Points on a hilly landscape, in no order, each with its height.
A ball rolls from a point to whichever of its 4 nearest points has the largest drop for the distance, and stops where none of them is lower. Distance is the straight distance between rows; heights are no part of it.
(662): [  3 -16 -15  18  -7  20  -7  12  -7]  height 34.3
(423): [  8  27  14  -9 -10  -1  11  -7  12]  height 29.2
(276): [-13 -27 -20   0   7 -13 -15   0 -11]  height 28.1
(659): [-21  -2 -28  -3   1 -35 -24  13 -18]  height 15.5
(460): [ 27  16  15 -25   8   0  -4  -7  29]  height 12.5
(517): [ -2 -19 -18   9   1   9 -20  36  -7]  height 43.6
(654): [  1 -13 -18  21  -6  19 -16  29  -6]  height 36.6
(595): [ 25  18  20 -24  11  11   6   7  26]  height 31.2
(90): [ -6 -14   8  13 -10   7  11 -11  -6]  height 70.8
(82): [ 33   1  14 -18  18   3 -12 -23  44]  height 16.9
(386): [ 30  10   9 -24   7  -6  -9 -28  34]  height 17.4
(496): [-15 -22 -19  -5   9 -16 -16  -8 -15]  height 21.3
(35): [  8  13  24 -11 -29 -27   0 -25  16]  height 12.0
(191): [ 11  23  17 -13  12  19  17  13  17]  height 33.2
(272): [-21 -15 -26 -11   5 -27 -17 -14 -19]  height 27.2
(161): [ 28  15  21 -26  12   6   4  -4  32]  height 14.5
(28): [-2  8 -2 18 -8 23 12  0 -1]  height 33.1
(36): [ 20  24  15 -27  -3  -6  -2 -14  26]  height 12.1
(402): [ 2 24  8  1 18 32 28 20  5]  height 29.3
(475): [-10 -31 -11   5   3  -5  -8  -7 -12]  height 52.4
(617): [-14 -12 -22  -2  11 -26 -21  21 -17]  height 16.4
(362): [ -8 -19  17   8 -12 -17  11 -27  -8]  height 25.6
(108): [ -9 -30  -8   7  -1  -5  -4 -14 -13]  height 48.4
(568): [ -1   8 -19  24  -3  34   1  17  -5]  height 43.4
(173): [ -7 -13 -16   4  10  -6 -20  43 -16]  height 57.5
(604): [ -9 -21   1  13  -9   3   3 -13  -7]  height 45.2
(243): [ -3   8   9  18 -15   8  13  -8  -3]  height 82.7
(539): [ 37   5  18 -25  16  12  -4 -14  37]  height 14.9
(488): [ -3  -9  -7  22 -14  20   1  -2  -5]  height 33.8
(189): [-11   2 -14   0  15 -17 -16  44 -20]  height 5.7
(49): [-13 -24  16  -2  -4 -25  12 -35 -15]  height 75.9
(452): [-11 -12 -17   0  15 -17 -23  31 -14]  height 25.3
(389): [-12   8 -15  13   8 -31 -12  40 -33]  height 25.9
(497): [ 2 23 -5 16  4 35 19 10  0]  height 32.7
(560): [ 4 29  9 -4 -1 11 21 -1  8]  height 8.9
(316): [-14   4 -22   2  10 -32 -21  32 -23]  height 20.8
(93): [ 22  22  21 -19  12  15  11  11  24]  height 36.9
(543): [-10 -22   7  10  -8  -2   5 -16 -10]  height 30.4
(194): [ -8 -23  -6  14  -6  10  -6   3  -8]  height 36.5
(581): [ 15  20  20 -10  17  30  23  26  11]  height 30.3
(76): [  3  21  14   3 -14   6  15  -7   9]  height 90.9
(459): [-17 -15 -27  -5   9 -22 -21   7 -15]  height 12.8
(314): [-24 -17 -17  -6   4 -29  -3 -42 -19]  height 29.7
(169): [  7  25  15 -14 -13  -5   8 -13  14]  height 10.1
(227): [ 14  26  13 -20   2   0   8  -5  19]  height 22.3
(623): [ -3  -3  27   0 -27 -21   7 -26   2]  height 23.6
(283): [  0  -5 -16  24 -10  28  -4  14  -8]  height 34.5
(51): [-18 -21 -17  -5   5 -21  -7 -26 -18]  height 28.4
(466): [  8  19  23 -11 -24 -16   6 -17  13]  height 2.7
(4): [ -7 -24 -16   7   4   4 -21  24  -9]  height 41.5
(257): [-16 -27 -11   6   6 -13  -5 -19 -15]  height 32.8
(477): [  6  19  19  -8 -20  -7  13 -18   9]  height 7.0
(394): [ 3 22 -5 14  0 30 18  8 -1]  height 32.3
(174): [ -4   1  18  10 -21   0  12 -17   0]  height 42.2
(591): [ -7  -9  17   9 -17  -7  12 -21  -4]  height 25.4
(658): [-12 -28 -17   1   6  -5 -16   8 -13]  height 38.6
(607): [ 9 27  8  2 10 23 23  7  7]  height 28.0
(251): [ 6 27 -1 10 13 40 21 15  7]  height 30.5

Two balls start at each pair of points below. Name the first point that both come to, or write none.
(662), (243): (28)
(581), (423): none
(251), (194): (607)
(108), (475): (459)

Call two points neighbours if one is among the 4 nearest of the other. Go from one point of each pair to the other, from neighbour to neighbour, staying as low as possible. Name the highest point that can't be avoided.
(466), (189): (4)
(189), (459): (316)
(560), (591): (423)

For each start below, name the point where the ball stops.
(595): (466)
(623): (466)
(517): (560)
(539): (466)
(227): (466)
(658): (459)
